Points on a hilly landscape, in no order, each with its height.
From any point a climber steps to the highest of the 2 points nearest to it. It stops when none of these is higher. Distance is the straight distance between rows; heights are no part of it.
Z740: [ 2.92 -4.09  1.01  1.41  0.38 -2.93  1.37 -1.38  3.91 -0.68 -0.61  0.12
  2.84 -0.10 -2.90  2.83 -2.94  3.13  0.98  1.18  3.50  3.31  0.61  2.86
  4.12]  height 248
Z368: [-5.32  4.31  4.12 -3.24 -1.07 -1.02  0.22  2.78  2.21  3.22  0.95 -4.11
  0.21 -2.26 -1.53  0.01  1.77  0.94 -1.83 -0.08 -2.83 -0.15  3.13 -2.41
 -0.20]  height 200
Z406: [-0.75  2.78 -1.90 -4.43  4.29 -1.61 -3.39  3.87 -2.93  1.90  2.75 -1.30
  0.01  2.57  0.82  0.55  1.26 -1.43 -0.54 -1.71 -1.42 -5.50 -3.49 -1.20
 -2.51]  height 382
Z132: [ 0.69 -1.11  0.88 -3.25 -0.26 -4.59  1.10  2.65  3.01  1.00  3.95 -3.14
  4.05 -0.85  1.23  0.13 -0.06 -2.89 -0.05  1.05 -0.96  1.79 -0.12 -0.54
  1.29]  height 204
Z128: [-0.23  2.44 -1.12  0.35  1.78 -0.77 -1.87  0.65 -1.85 -2.65 -3.81  2.18
 -1.02 -1.31 -2.54  0.14  6.40  1.12  0.13 -2.16 -1.10 -3.89  0.87 -1.88
  1.92]  height 333
Z850: [-0.40 -0.36  2.71 -2.61 -0.88 -2.17  0.02  1.59  2.58  1.64  2.05 -3.58
  4.17  1.84  0.93  1.27  0.28  0.36  0.49  2.38 -1.40  1.35 -0.11  1.11
  0.02]  height 163
Z899: [ 2.10  0.03 -2.57  2.46  4.68  2.95 -2.35 -2.63 -4.08 -1.53 -1.73  3.94
 -2.14  2.08  2.94 -0.63  1.67 -0.60  0.65 -1.01  1.03 -4.14 -1.30  0.43
  0.56]  height 469
Z780: [ 3.13 -3.13 -0.21 -3.03 -1.17 -5.54  0.05  2.07  1.41 -1.97  2.61 -1.68
  3.87  0.10 -0.11  0.96  2.08 -3.13  0.84 -0.77 -0.43  1.66 -1.53 -1.72
  2.93]  height 228
Z461: [-1.85  2.14 -3.11  0.56  0.86 -0.05  0.61  1.85 -4.06  0.26  0.95  1.76
 -4.88 -4.60  1.98 -3.66  2.92 -4.14 -2.15 -1.92 -1.28 -1.90  0.15 -1.69
 -0.84]  height 388
Z545: [ 0.17 -0.85 -1.90 -1.55 -5.38 -1.39  2.70  1.41 -0.26 -0.02  2.56  0.48
 -1.37 -4.37 -0.42 -1.73  0.31 -4.49 -0.57 -1.78 -1.28  3.77  1.69 -3.60
  0.15]  height 358
Z714: [-0.33 -2.47  4.22  1.19 -3.42 -3.09 -0.67  2.69  1.35 -1.92 -1.79  0.64
 -2.05 -0.85 -5.15  4.10 -0.21  0.54 -2.27  2.24  1.83  0.86  0.27 -2.58
  2.06]  height 268
Z221: [ 0.86  0.29  0.07 -0.58  4.46  2.66 -2.98 -2.20 -2.57 -0.11  0.74 -0.06
  0.90  6.05  3.21  2.14 -0.72 -1.03  1.71 -0.12 -0.20 -4.25 -4.67  1.59
 -2.12]  height 357
Z400: [ 1.57 -5.18 -0.10  1.31 -5.48 -1.08  1.29  1.37 -0.27 -1.79  0.07  1.27
 -3.97 -0.34 -1.90  1.21 -3.55 -0.43 -2.47  0.54  3.71  3.62 -1.27 -2.12
  0.40]  height 303
Z602: [-2.66  2.84  2.55 -1.65  4.18 -2.06  1.28  1.23  4.88  2.52  4.51 -4.40
  3.27 -0.93  1.98  1.13 -0.71  0.06  1.23  1.51 -4.79 -1.22  0.97  2.69
  0.39]  height 70
Z253: [ 2.71 -3.78  0.40  1.28 -0.16 -1.18 -3.62  0.37 -4.18 -3.92 -2.63  2.17
 -2.30  3.30 -1.10  1.66  2.79 -1.07 -1.44 -1.36  1.49 -2.26 -1.23 -2.88
  2.52]  height 532
Z84: [ 0.05  1.34  0.31 -1.64  3.97 -0.66 -0.73 -0.60  1.80  0.69  2.94 -2.41
  3.02  3.05  2.40  1.58  0.00  0.45  2.51  1.36 -3.86 -2.63 -2.67  2.72
 -0.96]  height 106
Z422: [-1.41  1.54 -3.16 -1.17 -1.79  0.14  4.57 -0.59  0.96  2.05  2.22  1.04
 -0.15 -7.56 -0.03 -3.52 -1.36 -2.66 -0.06 -1.71 -0.68  3.69  3.17 -0.13
  0.39]  height 410
Z452: [ 0.58  0.32 -1.68  3.17  0.10  4.74 -0.28 -4.89 -0.07 -0.69 -5.05  2.64
 -0.49  0.47 -1.00 -0.99  0.72  4.75  1.86 -0.93  0.78  0.15  2.77  1.22
  0.73]  height 479
Z19: [ 0.01 -1.65  3.57  0.14 -2.04  1.69 -2.95 -1.42 -2.20 -1.84 -4.04  0.10
  0.07  5.24 -2.34  2.60  2.44  2.52  0.05  0.91  2.01 -1.02 -0.28 -1.49
 -0.35]  height 198
Z657: [ 0.59 -2.50  2.28 -0.25  2.76 -2.60 -1.18  3.62 -2.13 -0.79  2.21 -1.06
  0.78  2.26  1.06  0.97 -2.51 -4.05 -1.99  1.30  2.40 -2.13 -2.73 -0.01
  0.38]  height 396
Z911: [ 2.12 -2.31 -2.63  2.46 -0.07  2.56  1.13 -2.95  0.89  1.10 -0.85 -0.72
  1.03  3.25  1.38 -1.75 -4.77  1.45  1.10 -0.97  1.02  3.15 -0.94  2.74
 -0.88]  height 429
Z151: [ 1.88 -1.69 -1.90 -2.57 -4.32 -0.66  1.29  1.11  0.70  0.76  3.17 -1.36
  1.89  0.71  2.34 -2.82 -0.76 -2.31 -0.42 -0.35 -0.11  4.09 -1.04 -1.67
 -1.69]  height 293
Z288: [-5.84  5.53  3.88 -0.83  0.19  1.42  0.51  0.78  2.37  3.38 -0.61 -2.16
  0.27 -2.70 -0.90 -0.11  1.15  1.65 -0.63  0.87 -2.79 -1.53  3.24  0.63
 -0.60]  height 176
Z229: [-3.77  3.87  0.40  0.69 -0.41  2.89  1.52  0.31  0.11  2.12  0.46  0.40
 -1.22 -3.69  1.69 -3.00 -0.87 -0.29 -1.05  1.11 -0.93 -0.38  2.17  0.54
 -1.88]  height 471
Z920: [-3.42  1.57  1.56 -1.64 -2.53 -0.22  3.19  1.89  1.71  2.58  2.90 -1.36
 -1.31 -4.86  0.71 -1.95 -3.54 -1.41 -2.91  1.58  0.61  2.70  2.54 -1.14
 -1.13]  height 175
Z507: [ 0.86 -1.56 -0.23  4.83  3.13  3.18  0.60 -5.47  1.81 -0.54 -2.58  0.43
 -0.72  2.20 -1.71  1.76 -5.15  4.09  1.08  0.18  1.81  1.18  1.40  3.72
  0.55]  height 406
Z886: [ 4.04 -2.21 -2.47  0.69  4.12  0.84 -1.64 -1.36 -1.82 -1.50  1.72  1.91
  1.08  3.22  3.97 -0.48 -1.61 -2.36  1.20 -1.28  1.13 -2.29 -3.10  1.36
  1.20]  height 339
Z169: [-1.62  0.17 -0.01 -1.07 -2.10 -1.84  5.07  0.44  3.85  2.61  2.82 -0.58
 -0.02 -6.75 -1.49 -0.76 -4.27 -1.00 -1.60  1.23  1.56  4.23  2.71  0.72
  1.09]  height 201
Z960: [-1.92  1.32  2.35  2.10  3.42  2.58  1.32 -1.23  1.38  1.60  3.15 -1.39
  0.33  0.70  2.02 -0.37 -4.21 -0.48  1.18  1.41 -1.67 -1.73 -0.04  3.85
 -3.06]  height 23
Z154: [-2.44  2.69  2.08  0.55  2.37  0.82 -0.48  0.95 -0.14  1.00 -0.41 -0.72
  0.58  0.41 -0.05  0.11  0.67 -0.17  0.38  1.20 -0.70 -3.08  0.43  0.90
 -0.98]  height 211
Z924: [ 0.83  0.25 -1.99 -0.19 -1.48  1.40 -1.51  0.92 -4.29 -1.07 -0.26  1.72
 -2.87  1.99  2.29 -2.36  2.24 -1.94 -1.63 -0.77 -0.29 -1.23 -2.40 -2.53
 -2.42]  height 380
Z944: [-1.40 -0.83 -1.76  0.56 -2.42 -0.21  4.64 -0.32  1.49  0.41 -0.31  1.86
 -2.02 -6.31 -2.92 -0.98 -3.26  0.37 -1.67 -0.10  2.64  3.88  1.66  0.93
  1.23]  height 219
Z979: [-2.06  0.04  3.10  1.95 -1.71  2.97 -2.04 -0.91 -3.72 -1.39 -4.96  1.11
 -3.17  2.16 -2.49  1.52  2.85  2.32 -1.22  1.39  1.59 -1.97  1.10 -1.67
 -1.46]  height 186
Z666: [ 1.63 -1.01 -3.46  3.65  2.37  1.14  1.73 -2.39 -0.49 -1.43 -0.59  3.53
 -0.78 -4.36 -0.59 -1.41 -1.35  0.13  1.58 -3.07  1.63  0.88  1.77  2.89
  3.42]  height 286
Z806: [-0.67  4.86 -2.87 -2.78  3.74 -1.82 -0.81  2.83 -0.45  1.38  2.29  0.08
 -0.18 -2.04  1.90 -1.70  2.31 -2.56 -0.19 -2.17 -2.36 -3.22 -0.96 -1.29
 -0.91]  height 323
Z37: [-0.25  1.66  1.35 -0.82 -1.80  2.54 -2.06 -2.07 -1.00 -0.31 -3.02  0.01
  1.02  3.91 -0.16  0.74  3.63  2.86  1.57  0.34 -0.52 -1.33 -0.57 -0.36
 -1.37]  height 217
Z906: [-0.02  0.87 -0.59 -2.53 -3.47 -2.08  0.68  2.10  1.08 -0.03  1.81 -1.15
  0.20 -1.82 -0.06 -1.35  2.19 -3.09 -1.05 -0.96 -2.14  1.88  0.60 -3.82
 -0.34]  height 343
Z667: [-1.97  0.10 -0.45  2.24 -2.36  3.75  1.92 -1.21 -1.84  0.44 -2.72  1.76
 -3.20 -2.18 -0.96 -1.90 -1.93  2.18 -1.93  1.34  2.45  1.00  1.87  0.46
 -1.79]  height 534
Z693: [ 2.14 -1.34 -3.09  2.97 -0.26  3.35  0.47 -3.81 -0.13  0.12 -3.16  1.64
 -0.22  1.49  0.55 -2.01 -2.00  2.73  1.21 -1.94  1.66  1.56  0.71  1.61
  0.38]  height 464
Z463: [ 3.78 -5.26  1.14 -0.92 -1.13 -4.97 -0.42  1.41  0.54 -3.25  1.46  0.38
  2.78  0.16 -1.95  2.08  0.46 -1.99  0.63 -1.17  2.25  2.01 -0.86 -0.67
  4.64]  height 243
Z678: [ 2.51  3.11 -3.67 -1.54  5.26 -2.15 -2.52 -2.35  0.90 -2.29  0.03  0.58
  2.02  0.80  1.94  1.36  2.74  1.74  3.99 -1.43 -4.13 -4.21 -2.43  1.47
  1.16]  height 282
Z712: [-1.44 -0.03 -1.67  0.07 -2.77  0.14  1.84  1.83 -2.35 -0.18  1.50  1.09
 -3.93 -4.62  1.21 -2.77  0.02 -3.79 -2.46 -0.84  0.07  1.00  1.19 -2.32
 -0.91]  height 372
Z615: [ 1.35 -1.06  0.96  0.35  0.89  0.86 -1.67 -0.27 -1.65 -0.97 -0.68  0.46
  1.27  3.20  1.23  0.28  0.07 -0.33  0.53  0.74  1.43 -1.24 -1.75  0.02
 -0.21]  height 235
Z963: [ 2.29 -3.61  1.56 -0.47 -1.89 -1.83  0.10 -0.72  3.11 -0.57 -1.59 -1.29
  4.15  1.32 -2.32  2.14 -0.02  3.90  1.22  1.86  1.43  3.19  1.17  1.42
  2.25]  height 220
Z38: [-0.47 -0.98  3.96 -0.96 -3.19 -0.78 -0.66  0.14  1.40 -0.35 -1.94 -2.02
  2.58  2.20 -2.45  2.05  1.57  2.69  0.19  2.51  0.31  1.16  0.79 -0.56
 -0.05]  height 192
Z755: [ 0.08 -1.98 -0.52 -2.02 -0.35 -4.20 -1.03  5.90 -1.92  0.03  3.32 -1.59
 -1.51  0.07  0.31  0.01  0.28 -6.01 -2.18 -1.74 -1.26 -1.20 -1.56 -4.42
 -0.26]  height 546
Z613: [-2.55  0.12  5.26  1.80  0.43  1.62 -0.71 -0.57 -1.82 -0.22 -3.51  0.35
 -2.13  1.26 -3.02  3.63  0.06  2.27 -1.35  3.10  3.30 -1.56  0.71  0.34
 -1.01]  height 168
Z153: [-0.25 -0.47  0.79  2.50  0.44  1.55  1.02 -2.84  3.54  0.02 -2.87 -0.04
  2.22 -1.32 -2.83  0.93 -0.64  5.20  2.38  1.49 -0.41  1.51  2.88  2.81
  1.61]  height 128
Z117: [ 2.58 -2.83 -1.81  3.72  2.48  0.57 -0.23 -2.47 -3.03 -2.16 -1.66  4.23
 -2.49 -1.34  0.01  0.23 -1.06  0.37  0.08 -1.66  3.94 -1.01  1.64  2.33
  3.66]  height 297
Z672: [ 1.93 -3.71  1.88  0.23 -1.50 -2.91  0.08  1.51  0.19 -2.25  0.60  0.31
  0.76  0.32 -1.80  1.23 -1.70 -0.95 -1.15  0.98  3.13  1.64 -0.68 -0.90
  1.94]  height 263
Z862: [ 3.21 -3.60 -1.64  2.05  0.50 -1.56  2.52 -1.47  3.83  0.73  0.24 -1.22
  2.43  0.03 -0.51  0.15 -5.35  1.40  0.94 -0.12  1.78  4.83 -0.16  3.80
  1.95]  height 290
Z949: [ 1.46 -1.17 -1.68  1.96  4.57  2.16 -1.66 -0.31 -4.74 -0.53  1.00  1.99
 -1.85  2.71  4.48 -1.40 -1.51 -2.87 -0.39 -0.19  2.00 -3.14 -2.89  0.78
 -0.72]  height 398
Z337: [-3.65  1.55  1.38  0.84 -2.95  1.35 -1.29  2.17 -2.63 -0.07 -2.62  0.09
 -4.56 -0.96 -1.59 -0.89  2.78 -0.34 -2.88  0.29 -1.77 -1.61  1.54 -3.41
 -2.18]  height 446
Z857: [ 1.02 -1.52  0.90  0.84 -1.75 -2.18 -0.64  0.80 -0.71 -3.51 -1.87  1.69
 -0.24 -2.12 -2.89  0.82  3.28 -0.23 -0.07 -1.30  0.47  0.31  1.48 -2.01
  3.19]  height 315
Z567: [-2.14 -0.44  4.12 -0.88 -4.98 -3.17 -0.50  3.56  2.99 -0.35 -1.25 -1.47
 -0.78 -1.98 -4.71  2.82  0.76  0.05 -1.74  1.86 -1.15  1.73  2.34 -3.64
  0.99]  height 250
Z240: [ 2.01 -2.83 -2.72 -0.51 -2.57 -1.40  3.54 -0.47  2.77  1.92  1.22 -1.98
  2.46 -1.09  0.47 -1.90 -3.84 -0.11 -0.12 -0.44  1.07  6.38  0.55  1.68
  0.13]  height 340
Z278: [-4.09  5.39  0.44 -1.39 -1.23  3.00 -0.29  0.75 -1.25  2.93 -0.02 -0.80
 -2.02 -0.69  1.56 -2.46  1.87 -0.15 -1.73 -0.20 -2.04 -1.49  0.52 -1.33
 -3.18]  height 422
Z135: [ 1.23 -0.82 -0.53  1.72  2.25 -0.66  1.62 -1.86  4.08 -0.70  0.04 -0.06
  3.08 -2.48 -0.64  0.20 -0.12  2.62  3.08  0.25 -1.64  1.11  2.06  2.95
  2.11]  height 120
Z937: [ 2.00 -3.80 -0.56  1.88 -2.98  0.40  1.77 -1.21  0.13 -0.77 -2.18  0.75
 -1.66  1.90 -2.18  0.70 -4.40  2.10 -2.21  0.47  5.15  3.52 -0.73  0.35
  0.99]  height 332
Z431: [-1.52 -0.60  2.84  2.04 -0.55  3.09  1.19 -2.28  1.62  2.00 -1.46 -0.76
  0.29  1.40 -1.14  1.32 -3.76  3.20  1.18  2.18  1.71  1.10  0.74  3.01
 -2.23]  height 170
Z331: [-4.46  4.93 -0.23 -0.23  0.38  2.29 -1.50  1.95 -2.94  1.77 -1.84  0.12
 -4.32 -0.95 -0.66 -1.71  4.06  0.22 -2.24 -0.53 -2.21 -3.85  1.29 -2.37
 -2.94]  height 424
Z62: [-4.25  3.40  3.49 -0.25 -2.53  2.65  0.48 -1.03  1.98  2.11 -2.26 -1.05
  0.68 -1.13 -1.67  0.04  1.31  3.51  0.26  2.07 -1.47  0.27  3.19  1.20
 -1.20]  height 158
Z327: [-2.48  1.62  1.69 -0.57 -5.23  3.35 -1.65  0.58 -2.96  0.75 -2.10 -0.35
 -3.12  3.19 -0.06 -0.90  2.40  0.09 -1.64  0.02 -1.16 -0.53 -0.66 -3.04
 -4.24]  height 482
Z109: [-2.77  2.22 -3.10  0.93 -0.19  3.01  3.94 -0.86  0.84  2.36  1.03  1.33
 -1.88 -6.34  1.65 -4.42 -3.38 -0.86 -0.84 -0.29 -0.24  1.60  2.85  1.57
 -1.60]  height 435
Z877: [-2.04  0.24  5.01  2.17  2.70  1.51  0.18 -1.58  1.28  0.53 -1.62 -0.20
  0.24  0.63 -2.29  3.57 -2.18  2.31  1.24  3.34  1.81 -1.46  0.87  2.82
 -0.41]  height 138
Z23: [-1.21  2.24  0.62 -3.14 -1.71 -1.60 -1.27  2.92  0.23  1.32  1.58 -2.52
  0.47  1.44  0.81 -0.79  1.93 -1.53 -1.29 -0.43 -2.06 -0.44 -0.85 -2.72
 -1.53]  height 314
Z670: [ 4.15  0.94 -3.68 -0.38  5.41  0.00 -2.72 -2.59 -1.01 -2.80  0.89  2.46
  1.19  2.07  3.43  0.42  1.04 -0.36  2.80 -2.32 -1.43 -3.78 -3.47  1.46
  1.77]  height 304
Z882: [ 0.74  2.04 -1.94 -1.54  5.83  0.10 -2.87  0.62 -2.47  0.15  1.69  0.01
  0.39  3.43  2.74  0.67  0.07 -1.93  0.72 -0.68 -1.27 -4.87 -4.79  0.71
 -1.32]  height 460
Z280: [ 0.24  1.43 -2.26  0.61  0.26  1.59 -2.94  0.37 -4.93 -1.77 -3.11  2.44
 -4.23  1.39  0.43 -1.14  5.06 -0.21 -1.32 -1.56 -0.70 -3.12 -1.38 -2.89
 -0.92]  height 360
Z930: [ 3.06 -3.72 -1.62  0.18 -1.67  1.49  0.19 -1.02 -0.81  0.79  0.96 -0.65
  1.96  4.77  2.74 -1.86 -3.89 -0.14  0.35 -0.31  2.24  2.92 -2.58  1.18
 -1.50]  height 377
Z197: [-0.04  2.88 -1.28 -2.00 -3.72  2.69 -1.39 -0.10 -1.96  1.17 -0.05  0.25
 -1.08  2.90  2.46 -2.75  2.05 -0.21 -0.40 -0.47 -1.41  0.13 -2.08 -2.06
 -4.09]  height 423
Z688: [ 1.85 -4.96  1.91  1.90 -3.27 -2.94 -0.54  2.45 -0.92 -3.13 -0.54  2.24
 -3.70 -0.64 -2.72  3.35 -1.15 -1.39 -1.96  0.98  3.13  1.37 -1.20 -2.62
  2.76]  height 285
Z721: [ 0.41 -2.35  1.54  0.56 -1.44 -4.05  2.17  1.80  0.89 -1.95  1.29  1.33
 -0.83 -4.68 -3.42  1.75 -0.62 -1.81 -1.28  0.50  2.84  2.06  0.85 -0.65
  3.06]  height 240
Z984: [-1.16  4.57 -1.31 -0.53  1.20  2.03 -2.77 -0.32 -2.96 -0.46 -4.11  1.77
 -2.19  1.32 -0.90 -0.14  5.84  2.22  0.32 -0.94 -1.52 -4.27 -0.37 -1.75
 -1.72]  height 346
Z319: [-2.41  4.26  0.61 -4.28 -1.93 -0.03  0.27  2.02  0.99  3.58  3.50 -3.26
  0.50 -0.41  3.11 -2.07  0.58 -1.51 -1.32 -0.15 -2.82  1.40 -0.03 -2.31
 -2.34]  height 271
Z215: [ 0.68 -3.10  0.76 -0.52 -3.79 -2.50 -1.91  4.11 -1.71 -1.33  0.59 -0.62
 -1.64  1.90 -0.12  0.71 -0.04 -3.81 -1.87 -0.14 -0.62  0.35 -1.93 -4.19
 -0.69]  height 588
Z927: [ 0.46  2.36 -3.09 -4.99  2.37 -3.76 -2.23  3.97 -0.92  0.62  2.80 -1.22
  0.26  0.30 -0.23 -0.08  3.06 -2.26 -0.60 -2.47 -2.35 -3.52 -2.36 -2.98
 -1.00]  height 347
Z935: [ 1.74 -1.67 -0.35  2.47  2.52  1.40 -2.81 -1.87 -4.73 -2.56 -3.36  3.27
 -2.42  2.30  0.53  0.99  2.54 -0.05 -0.69 -0.48  2.75 -3.62  0.10 -0.72
  1.75]  height 505
Z184: [-0.51  1.51 -1.40 -2.22 -1.94  0.39  1.88  0.98  1.54  3.16  4.41 -1.60
  1.44 -0.95  3.87 -3.80 -1.83 -2.35 -0.66  0.27 -0.96  2.76  0.11 -0.63
 -2.40]  height 253
Z792: [ 1.17  0.13 -4.48 -0.95 -2.41 -0.43  3.80 -1.62  1.48  0.86  1.14  0.71
  1.66 -5.25 -0.84 -3.03  0.75 -1.38  2.12 -2.74 -0.96  4.94  2.01  0.52
  1.54]  height 392
Z909: [-1.87  1.66  1.80 -0.84  2.75 -3.23  2.39  1.13  5.39  2.52  3.50 -3.09
  3.28 -4.82  0.47  0.60 -1.07 -0.49  0.72  1.73 -2.70  0.84  3.07  1.78
  1.84]  height 93
Z610: [ 1.90 -2.86  0.07  2.34  0.11 -0.90 -0.51  0.07 -3.42 -3.15 -1.21  3.16
 -2.90 -1.95 -1.06  0.16  0.96 -1.02 -0.96 -1.40  3.05 -0.30  0.57 -0.29
  3.07]  height 306
Z892: [ 3.64 -4.80 -2.18 -1.15 -3.68 -1.68  1.36  0.38  0.84  0.44  1.94 -1.50
  2.63  2.27  1.19 -1.83 -3.00 -1.29 -0.05 -0.72  1.99  5.17 -1.63 -0.24
 -0.07]  height 328
Z713: [ 2.92 -2.12 -3.95 -1.16 -3.35 -0.73  2.32 -1.41  2.31  1.10  0.48 -0.81
  3.34 -1.28  0.54 -1.95  0.60  0.66  1.53 -1.86 -0.83  5.55  0.65  0.60
  0.91]  height 374
Z165: [ 2.73  3.43 -4.44 -4.48 -0.49 -1.33 -1.25 -1.10  1.00  0.33  1.06 -0.50
  2.09  0.53  3.79 -0.22  2.90  1.85  2.84 -0.07 -4.07  0.78 -2.10  0.17
 -1.71]  height 265
Z198: [ 1.05 -2.77  0.58 -0.23 -2.33 -1.90 -3.78  3.44 -2.43 -2.34 -2.19  0.13
 -1.63  3.60 -1.72  1.82  2.80 -1.86 -0.99 -0.96 -0.88 -1.51 -2.03 -4.48
  0.65]  height 555
Z306: [-2.65  1.11  4.14  1.20 -1.53  1.93  0.84 -2.07  3.26  1.10 -3.46 -0.68
  1.46 -0.95 -3.90  2.19  0.31  5.51  1.18  3.16  0.17  0.84  3.35  2.54
  0.06]  height 140
Z888: [-0.02  1.19 -1.11 -0.14  0.99 -3.17 -0.46  1.84 -0.90 -2.51 -1.05  1.32
 -0.64 -3.32 -3.25  0.33  5.77 -1.82  0.45 -2.78 -1.49 -1.96  1.18 -2.28
  3.14]  height 324
Z396: [ 2.20  0.45 -1.66 -1.15  3.20 -2.79 -1.41 -0.71  1.00 -2.19 -0.62  1.00
  3.00  0.23  0.12  1.24  4.04  0.72  2.68 -1.48 -1.37 -2.61 -1.17  0.42
  3.57]  height 267
Z967: [ 1.96 -0.99  0.30  0.62  1.07 -0.25 -1.79 -1.58 -0.23 -2.39 -2.41  1.64
  2.09  1.98 -0.63  1.14  2.76  1.77  1.56 -0.47  0.81 -1.96  0.22 -0.10
  3.07]  height 257
Z139: [ 0.45 -1.03  0.18  1.52 -0.13  0.78  1.23 -0.01  0.04  0.13 -0.03  0.73
  0.57 -0.57  0.29 -1.09 -2.54  0.12  0.06  0.78  2.23  0.83  0.33  0.81
 -0.35]  height 231
Z427: [ 0.46  5.37 -3.36 -2.56  2.23  0.00 -0.96 -0.34  0.81  1.25  2.25 -0.02
  0.64 -0.54  3.80 -1.58  1.46 -0.38  1.85 -0.61 -3.89 -1.58 -1.68  0.78
 -2.17]  height 294
Z629: [-0.97 -1.21  3.15  2.58  2.66  4.58 -0.37 -4.64  0.06  0.74 -0.89 -0.32
  0.15  4.11  0.41  2.71 -2.77  2.13  2.42  0.75  0.84 -1.15 -0.42  3.49
 -3.30]  height 208
Z855: [-1.71  1.36  2.73  2.06  4.74  3.35 -1.05 -2.12 -0.98  0.34 -0.57 -0.20
 -0.18  2.96  0.93  1.79 -0.70  0.24  1.93  1.10 -0.36 -3.87 -0.67  2.36
 -2.23]  height 245
Z836: [ 0.12  1.40  0.35  1.67  7.10  2.81 -1.41 -3.56 -0.59 -1.40  2.01 -0.35
  0.48  3.85  2.42  1.74 -0.95 -0.13  2.56 -0.06 -2.30 -4.78 -3.01  2.86
 -2.07]  height 287
Z386: [ 2.02 -2.12 -0.56  2.65  1.58  3.04 -0.25 -5.13  1.99 -0.33 -1.83 -0.56
  1.97  3.92 -0.04  1.33 -1.60  4.70  2.95 -0.20 -0.55  0.90  0.96  3.08
  0.25]  height 436
Z75: [ 0.85  3.73 -1.75 -2.89 -0.71  0.78 -2.21 -1.64 -0.10  0.06 -1.44  0.13
  1.25  2.63  1.81 -0.15  3.83  2.66  2.41 -0.20 -2.82 -1.27 -2.10 -0.12
 -1.91]  height 239
Z730: [ 2.52 -3.58 -0.54  3.34  1.07  1.23  0.63 -3.31  0.54 -0.60 -2.52  1.52
 -0.74  2.74 -1.58  2.02 -5.33  2.75 -0.46  0.01  5.07  1.80  0.16  2.46
  2.13]  height 370
Z596: [-3.71  1.78  4.46 -2.37 -4.59 -1.46 -1.07  2.51  2.22  1.35 -0.65 -3.75
  0.16 -0.12 -2.97  1.08  2.05  1.22 -1.60  0.88 -2.74  1.28  2.32 -3.13
 -0.59]  height 227
Z804: [-3.06  2.81  3.33  0.31  3.47  1.42  1.54 -1.36  3.78  2.60  4.66 -3.73
  1.59 -0.19  2.03  0.19 -2.25  0.97  1.42  1.53 -4.80 -0.88  1.03  4.20
 -2.23]  height 46
Z468: [-1.45  4.92 -2.79 -0.21  1.12  1.33 -0.67  1.03 -2.35  0.26 -1.56  2.20
 -3.18 -3.04  1.15 -2.80  4.44 -0.95 -1.32 -1.59 -2.17 -2.63  0.36 -1.74
 -1.26]  height 404
Z614: [ 0.41 -1.89 -0.27 -0.07  1.27 -0.51  1.27  2.58 -1.50  0.85  4.32 -0.49
  0.27  0.29  4.14 -1.98 -4.99 -4.73 -1.26  0.93  2.31  0.22 -2.21  1.07
 -1.75]  height 144
Z887: [-1.37  0.08 -0.36  3.70 -0.43  4.44  1.23 -3.70 -0.01  0.57 -4.84  2.01
 -2.19 -0.50 -2.25  0.19 -3.08  4.35 -0.42  1.07  2.87  1.44  2.03  2.02
 -0.48]  height 501
Z30: [ 0.59 -2.99  0.83  1.21  0.20 -0.01  1.20  1.43 -2.06 -0.24  1.82  0.38
 -1.59  0.75  1.68 -0.39 -4.54 -2.04 -2.24  1.84  4.38  0.46 -1.91  0.82
 -1.17]  height 190
Z415: [ 0.26 -0.05  0.51 -0.90  0.74  0.11  0.46 -1.04  3.31  0.89  1.87 -2.34
  3.93  1.86  1.75  1.19  0.40  2.23  2.49  1.65 -3.01  0.45 -0.11  2.74
 -0.22]  height 130
Z764: [-0.42 -0.75  0.42 -2.68  3.22 -4.06 -1.38  5.02 -1.11  0.67  3.81 -2.65
  1.47  1.80  0.89  0.19 -0.77 -4.71 -2.07 -0.62 -0.06 -2.50 -2.50 -1.39
 -0.02]  height 483
Z203: [ 0.58 -2.69 -1.08  1.29 -2.83 -2.33  3.30 -0.07  0.72 -1.84  0.33  2.97
 -2.06 -5.65 -5.02  1.46 -1.15  0.36 -0.78 -1.11  3.46  4.23  1.37  0.27
  4.15]  height 229
Z403: [-0.53  1.25  0.28 -0.89  0.47 -1.57  1.73  0.25  3.50  0.55  0.81 -0.94
  2.97 -3.75 -0.06 -0.68  1.45 -0.27  1.38  0.44 -1.50  0.91  2.43  0.82
  1.60]  height 109

For each start below, name the point where the climber stops.
Z979 -> Z882
Z30 -> Z215
Z886 -> Z215
Z306 -> Z667
Z117 -> Z327
Z38 -> Z229
Z877 -> Z882
Z937 -> Z667

Call two points neighbours if one is among the 2 nearest of the other. Go from one point of each pair to the other, from neighbour to neighbour, staying as high as possible. Name the lowest point that can't be avoided.
Z229 and Z667 -> Z892
Z667 and Z882 -> Z154
Z229 and Z327 -> Z278
Z215 and Z667 -> Z139
